Each row is a point on a landscape with many valleys, with its height.
A ball rolls from a point to the lowest of its 2 nearest points, and stops where none of them is lower. Distance is the straight distance between rows; heights are no part of it.
madak: [129 165 135 106 145 135 146 149 177 139 165  98 178  64 135 147 144 172
 125 123]  (h 16.7)
Pepo: [ 90 100 126 143 109 118 139 133  95 112  95 147 101  73 123  68 177 142
 117  67]  (h 24.5)
lak: [ 72  92 110 126 159 158 103 100  87 117 107 105 144 113 204  97  76 123
 139 113]  (h 75.0)
Pep: [134 179 142  79 135  93 126 147 182 153 163 119 164 151 128 153 115 132
  96 153]  (h 50.4)
leb: [185  83 138 107 134 180 138  96 135 118 104 121 136 144 108 131 137  95
 143 175]  (h 25.2)
gosed: [ 75 134 104 123 145 146 114 107 122 105 137 116 155  83 203  67 111 125
  99 118]  (h 72.5)
Busa: [121 177  97 118 124 130  98 127  76 118 112 146 146 114 109  97 149 161
  86 123]  (h 32.2)
Lev: [185 153  67 127 159 108 142  89 107 149  96 150 122 169 144 117 178 137
 107 188]  (h 53.2)
vob: [139 119 145 160 122  87 127 105 119 131  85 116 125 172 146 105 125  85
 132 155]  (h 12.8)
nesem: [ 62 157 154  91 158 161  68 106 132  97 125 134  94 103 163  93  91 145
  71 135]  (h 25.0)
mela: [183 125 158 171 105 149 110 139 111 103  72 137 130 149 118 121 130 101
 157 169]  (h 25.8)
gar: [ 82 101 148  63 166 166  89 103 137 123 130 104 112  95 176  98  87 140
  80 156]  (h 31.4)
gif: [154 149 106 136 121 126 149 154 180 117 116 136  77 117 145 116 127 198
 123  84]  (h 41.2)
nubef: [135 138 188 164 138 107 102 136 179  96  96 127  98 132 162 107  90 128
 127 117]  (h 38.1)
Karof: [105 100 117  91 133 212  87  95  80 124 146 145  86 122 123 144  66 130
 115  97]  (h 13.9)
sus: [100 127 155 124 143 115 149 152 153 132 157  72 166 123 123 133 152 106
 139 162]  (h 18.2)
gogis: [152 141 173 176  86 119  87 153 154  91  81 149 125 128 158  89  85 151
 131 135]  (h 34.2)
zuvi: [ 90 129 129 105 111  99 132 140 177 126 149 108 168 128 153 122  85 149
 122 111]  (h 46.3)
fid: [144  63 118 139  77 142 136 152 127 148 112 127 136 160 100 146 102 169
 199 125]  (h 25.1)
noga: [110 149 162 175  62 116 119 197 156  92 144 148 112 138  81 109 125 145
 142  79]  (h 28.1)
miloz: [131 127  94 122 137  95 186 123 147 168 135  95 162 108 141 142 191 126
 113 148]  (h 9.7)
likof: [150 162 125  89 185 110 124 123 173 153 154 129 150 158 125 178  81 135
 131 169]  (h 52.0)
Ledir: [123 213 114 125 155 117 109 149 126 121 161 141 138  83 102 158 138 134
 116 111]  (h 21.2)
koro: [148 143 138 109 170 114 161 154 116 166 153  98 183 135  74 179 131 141
 169 153]  (h 43.5)
sib: [103  76 160 175  89 117 143 139 109  95 106 104 116  84 138  76 195 119
 141  95]  (h 21.9)
Mil: [118 209  93  79 206 125  94 141 105 176 149 152 104 136 110 169  81 150
 110 126]  (h 54.9)
tisez: [160 139 125  96 243 113 140  84 101 148 111 129 145 213 146 158  92 116
 137 181]  (h 48.0)
Zita: [141 130  90 130 103 123 161 129 130 162 173 138 161 190  79 187 124  99
 157 124]  (h 32.6)
ruk: [114 115 165  94 163 125 122 100 130 138 100  99  96  96 125 110 128 106
  89 109]  (h 67.6)
Kapu: [185 153 103 104 189 116 134 131 102 191 133 126 234 156 139 151 158 162
 147 184]  (h 49.2)
Vev: [154  83  98 150  79 159 146 141 115 143 133 136 139 108 106 152 130 158
 172  98]  (h 20.9)
fiz: [154 122 111 118 138 131 173  95 140 167 162 107 162 114 149 144 182  91
 124 185]  (h 13.0)
nus: [105 109  90 122 116 124 165  98  86 151 138 136 153 144 135 151 144  92
 104 135]  (h 9.8)
roruv: [ 93 101 146 177  67 121  92 144 150 102 131 157 125 135 181 102  83 115
 120  78]  (h 16.2)
sivi: [176 149 148 154 139 121 117 104 123 114  76 123 126 171 145 126  94 107
 153 183]  (h 19.4)
subu: [171 147 112 110 150 144 121 149 110 151 109 141 143 118  89 161 143 188
 139 140]  (h 37.5)
lur: [176 143 135 133 151 143 137 152 111 125 129 110 173 141  67 185 111 174
 178 158]  (h 40.5)
nim: [126 146  84 149 138 105 119  80  79 123  86 175  80 134 138 102 165 111
  94 126]  (h 57.0)
diro: [ 93  95 102 109 132 171  98 111 134 134 132 147 112 116 149 145  52 147
 133  91]  (h 10.0)
magen: [163 151  68 155 113  88 147  77 106 142 101 164 107 168 106 118 185 142
 109 143]  (h 55.0)
Vepad: [179 100 116  98 154 150 175  73 111 152 146 126 123 153 117 152 166  82
 140 174]  (h 18.0)
vapiv: [ 71 107  98 129 119 164  64  97 129 111 137 157  99 154 179 115  43 121
 113 110]  (h 14.4)
bol: [176  65 149 127  95 176 157 109 148 111 138 122 168 175 120 137 118  91
 175 188]  (h 31.8)
zige: [153 122 100  96 235 136 141  74  67 158 128 123 128 163 147 154 116 106
 137 149]  (h 45.2)
zoge: [100  84 183 130  91 113 131 118 156 117 140  74 139 128 109 122 133  81
 148 169]  (h 11.7)
pibif: [117 124 171 159 112  65 124 163 135 108  90 129  70 150 127  92 150 141
 105  85]  (h 40.4)
vuk: [147 119 152 190  87 109 111 176 137 106 109 123 122 145 125 131 131 143
 179 124]  (h 26.4)
Kize: [142 176 105 112 186 107 137 138 141 170 153 133 122 147 127 185  81 150
 125 115]  (h 53.4)
sadin: [145 138 165 189  47 111  84 181 129  91 100 171 132 159 123  93 121 159
 141  98]  (h 30.0)
zona: [131 140 135  62 185 189 102 102 118 136 128 127 121 114 154 138  83 142
 102 165]  (h 37.2)
Mep: [112 135 121 199  88 123 113 186 144  80 125 155 129 116 171  98 104 148
 148  63]  (h 19.5)
Badem: [131 140 123 145  83 134 124 159 136 109 135 166  81 136  90 127 132 151
 117  75]  (h 25.6)
Lol: [ 90  84 171 141  85 117 149 171 162 123 158  67  97 126  88 138 131 104
 168 142]  (h 4.4)
vezom: [119 163 128 139 161 130 124  76  69 128  89 129  61 103 135 104 140  82
 100 118]  (h 59.7)
robiv: [125  84 159 117  78 152 159 149 154 142 161 108 108 152  51 146 152 114
 147 169]  (h 11.6)
Far: [ 91 116 124  83 124 214  79  77 110 122 148 150  90 125 131 122  96  92
  80 152]  (h 19.1)
patas: [ 68 130 133 125 109 118 106 152 106  78 113 139 145  88 114  63 169 120
  95  47]  (h 26.8)
Mefa: [135  57 140 187  68 149 149 157 122 135 132 131  93 117 116 145 120 114
 171  96]  (h 17.3)
Rilub: [140 213 119 131 146  90 129 154 143 151 167 131 153 130 107 151 176 105
 105 141]  (h 24.1)
Pera: [187 150  70  95 174 119 132 114  95 187 128 151 176 158 139 139 191 156
 106 165]  (h 51.3)
Digim: [ 82  75 131 118  66 149  73 118 151 102 153 153 131 140 194 105  59 127
 114  95]  (h 18.7)
milev: [142 161 136 134 115 106 130 164 184 102 121 146 109 124 157 105 150 157
 106 115]  (h 42.5)
bota: [ 97 156 121 122 120  82 113 151 191 102 116 139 145 157 189  88 101 157
 107 121]  (h 44.3)
Govu: [126 141 152 156 102  88 143 126 110 108 113 105 130 161 111 115 162  84
 142 185]  (h 18.3)
kose: [106 121 160 173 121  80 130 153 161 111  95 113  78 131 170 114 108 114
 137  81]  (h 41.0)
Podu: [144 134 148 156 125  66 138 165 159 133  85 127  50 120 104 130 144 156
 140  78]  (h 38.6)
fevif: [121 141  94 130 149 126 141 115 100 137 118 140 129 107 130 121 156 159
 107 116]  (h 34.7)
Zed: [106 150 146  86 127 131 101 134 183 109 153 120 153 149 142 133  70 159
 100 155]  (h 48.4)
bot: [147 132 127 132 147  82 134 136 132 143 106 124  90 125 104 143 153 160
 114 110]  (h 36.9)
luzi: [193 138 139 109 216 109 152 136 118 162 151 113 202 167 112 164 156 141
 177 179]  (h 46.6)
detul: [104  75 137 176  56 116 149 137 133 103 141 137 110 118 133  92 174  72
 137 110]  (h 18.5)
pozel: [127  96 146  87  92 161 153 115 139 141 134 108 122 119  77 151 156  93
 105 150]  (h 17.6)
liseb: [104  85 133 131 118 109 163 153 114 145 142  54 184 139 103 154 141 111
 173 177]  (h 22.9)
zes: [136 132 139 104 118 170 137 129 121 123 136 118 149  73  96 126 145 121
 105 141]  (h 23.2)
Zema: [ 71 178 123 128 140 110 102 127  76  91 126 151 145  87 105  88 168 149
  96  71]  (h 29.2)
Geda: [ 86 153 115 114 130 136  73 132 135 115 117 167 110 130 180  96  61 161
  90 112]  (h 19.2)
Sev: [100 101 138 155 142  89 166 142 103 136 130  92 145 166  77 180 144 118
 195 146]  (h 27.2)
Babik: [185  73 115 141  95 147 174 134 137 131 129 124 137 179 105 160 115 124
 194 139]  (h 30.2)
noko: [112 111 108 171 103 123 147  91 130 128 136 132 135 121 146 119 143  69
 130 113]  (h 14.2)
rapum: [135 144 149 233  76 106 115 185 158  88 132 146 105 136 145 101 125 116
 185 106]  (h 23.0)
gifet: [129 184 136  74 162 145 121 119 138 149 195 129 127  80  89 164 129 139
 113 113]  (h 17.1)
futop: [ 94 117 130 113 126 118 134 108 155 115 120 117 118 119 170  79 125 112
  78 102]  (h 70.2)
boku: [148 181 150 151 115  80 136 141 129 113 137 128 128 111  96 128 174  81
 117 143]  (h 23.1)
rad: [133 160 153 113 178 138 120  94 111 109 103 128 102  79 157 114 112  99
  99 138]  (h 63.9)
lalu: [121 108 146 114 136 167  93  96 103 113 124 156  77  97  93 149  94 105
 123  96]  (h 18.4)
fimin: [148  25 125 159  78 153 149 115 116 147 105 141  95 130 154 135 128 119
 162 105]  (h 20.8)
sevig: [150 167 112  78 169 176 135 132 145 163 187 116 165  64 139 175 137 157
 116 123]  (h 13.2)
resul: [182 128 106 118 122 143 141 144 135 130 103 117 112  96 121 128 156 216
 142 111]  (h 39.5)
vomi: [104  98 131 144  98 127 118 111 115 118 113 167  76 115 119 122 113 124
 115  61]  (h 22.8)
fevir: [103 134 114  89 116 170 111  93 108 117 145 135 136 104 133 128 115 103
 110 137]  (h 24.4)
romo: [135 120  98 156 112 103 175 165 127 163 156 107 118 167  61 179 167 106
 184 133]  (h 30.3)
dov: [ 87 110  87 125 115 105 164 112  94 153 155 101 175 114 120 113 181 109
 116 119]  (h 5.4)
buba: [150 112 120  72 200 171 129  78  94 147 125 135 129 126 138 128 112 104
 121 155]  (h 41.5)
Pez: [132 153 133  98 122 157 128 147 138 110 139 120 176  58 148  99 144 157
  94 134]  (h 21.0)

Where does a ball stop that starts at each point below?
zige -> diro
pibif -> dov
bol -> dov
ruk -> subu
romo -> Lol
tisez -> diro
noga -> diro
Kize -> subu
patas -> dov
Pera -> subu

Call two points neighbours if one is among the 2 nearest of the other. Go from one point of each pair to the other, from neighbour to neighbour, staying as low as possible. Name the highest point that can't be avoided.
dov, Mefa -> bol
sevig, dov -> Zita
sevig, vob -> Rilub
Lol, sevig -> zes
roruv, vob -> fevir
diro, roruv -> Digim
